Each row is a point on a tangle of strands that fork, close into loops and nearly touch. The rows are in no order.
(in the rows, 100 means zero)
Two points are linked if the straight distance between their rows is under 63.8.
Rus: 126 101 98 144 159 72 156 161
kez: 157 70 101 113 148 144 140 110
dokem: 151 142 108 154 98 86 124 79
pobe: 151 113 48 141 166 123 116 103
muf: 35 64 97 118 67 105 38 115
Zigiv: 78 106 60 58 84 179 105 91
Lidaf: 71 68 107 58 71 91 109 128
pifo: 135 162 130 161 97 78 150 85
Gofe: 81 62 130 132 88 161 110 76
rimu: 77 85 157 137 55 121 94 44
loko: 101 135 83 30 129 117 88 69
vurap: 83 65 176 110 124 99 131 102
timir: 20 140 133 89 75 130 81 134
tozi: 130 132 86 137 138 79 55 46
vepod: 127 112 161 119 117 100 123 65
biz: 129 115 91 127 102 57 44 48
Nukez: 121 80 170 128 122 50 130 129
Foni: 127 114 101 119 183 102 95 83
revem: 117 30 76 115 107 167 104 94
Vabo: 109 147 57 87 114 31 98 134
soz: 43 55 87 89 84 98 56 118
fani: 60 116 115 58 65 144 135 112
dumu: 111 155 59 176 95 76 131 72
Dalal: 68 33 71 132 77 151 66 124
zeku: 159 96 99 123 155 123 153 125
gem: 113 141 98 54 46 121 106 48
banel: 107 152 65 170 124 88 149 83
bapip: 121 145 53 165 77 53 109 80
Lak: 113 24 59 81 88 111 93 130
vuvan: 114 135 104 46 108 68 113 110
dapi: 156 120 99 141 90 82 99 72
zem: 127 128 54 146 177 110 129 110
tudug: 158 156 48 59 95 123 121 90
ruzu: 136 79 124 119 159 88 145 148
tuda: 77 71 152 117 114 143 122 79
siki: 97 67 97 60 83 71 90 117
kif: 83 90 71 24 148 111 91 112
somu: 51 53 77 120 73 134 63 170
kezi: 114 88 104 97 83 48 45 62
taka: 46 74 122 120 30 106 82 146
Fufa: 37 72 86 93 90 134 76 177
likif: 118 106 134 95 42 27 83 86
tamu: 49 136 131 48 84 107 94 68
vovid: 81 70 138 110 24 75 85 80
fiso: 129 163 115 51 68 102 130 73
vuv: 105 102 48 50 72 165 103 76
Zuvi: 90 70 108 88 71 60 50 70
sunan: 125 132 58 137 75 31 86 106
ledu: 128 140 91 140 163 92 92 70
Nep: 136 91 47 54 132 76 111 155
kaso: 101 124 128 153 142 31 124 129
bifo: 32 104 99 42 122 111 75 94
midu: 120 130 51 112 93 30 92 126
Reme: 96 146 87 158 143 76 161 112
zogar: 142 120 50 42 95 147 116 82
mozof: 107 138 123 42 81 98 130 92
sig: 163 48 39 102 122 114 84 112
dobos: 117 75 116 116 92 105 72 45
fipo: 106 49 168 121 124 59 119 126
modar: 37 77 78 67 106 142 100 158
ribi: 170 80 37 130 139 120 96 105
zepud: 116 168 72 63 127 64 113 118
tupe: 77 96 140 64 57 45 89 96
zeres: 154 105 119 131 54 71 101 74
Deluk: 136 92 118 104 43 45 90 90
lopef: 87 130 103 62 33 141 114 61
val: 65 106 87 23 138 112 82 89
Zuro: 116 150 76 40 108 115 88 52
ravom: 27 87 103 55 106 97 65 110
tepu: 139 50 84 108 135 157 116 92
Kiz: 55 98 117 55 73 120 127 129
kud: 103 80 144 124 33 85 88 52
riru: 138 175 54 61 120 105 120 95
depuf: 124 128 138 135 148 72 133 110
Gusik: 112 78 132 125 168 45 91 122
pepo: 63 64 129 129 18 99 88 107
Nekud: 110 94 95 58 98 51 84 115
gizus: 44 67 104 140 61 125 39 100
fon: 117 89 60 35 145 91 99 136
Vur: 70 128 113 61 48 155 126 84
bemin: 123 92 135 119 97 112 100 47
nagek: 139 35 47 82 109 100 85 124
bodu: 26 108 133 104 53 107 77 153
Fivo: 47 109 80 66 100 176 103 126
Feduv: 96 54 100 110 79 102 64 61
Dek: 116 89 124 107 186 85 102 104
nuvu: 65 73 131 154 77 168 96 92
tek: 131 116 146 123 137 92 129 89
Tadaz: 58 74 114 157 57 143 58 92
gaf: 115 92 122 151 152 30 106 136
Deder: 23 136 124 72 79 133 87 98
rova: 86 23 61 111 86 143 80 115
malef: 54 120 141 45 82 72 92 84

A piece is all that can be reached along the links. How many separate loops has the piece of each point below (a circle has one, a figure eight two, a Y none), and how many tips (points with one link)?
Reme: loops 1, tips 3
gizus: loops 0, tips 3
dokem: loops 0, tips 2
Zuvi: loops 1, tips 0

Name the points in between on the shortest way along the links from the first point to the second, in order.
nagek; Fivo: Lak > rova > Dalal > somu > Fufa > modar
kud; bodu: vovid > pepo > taka
vuvan; Kiz: Nekud > siki > Lidaf
sunan; vuvan: midu > Vabo > zepud
Tadaz; bifo: gizus > muf > soz > ravom
zeres; tamu: Deluk > likif > tupe > malef
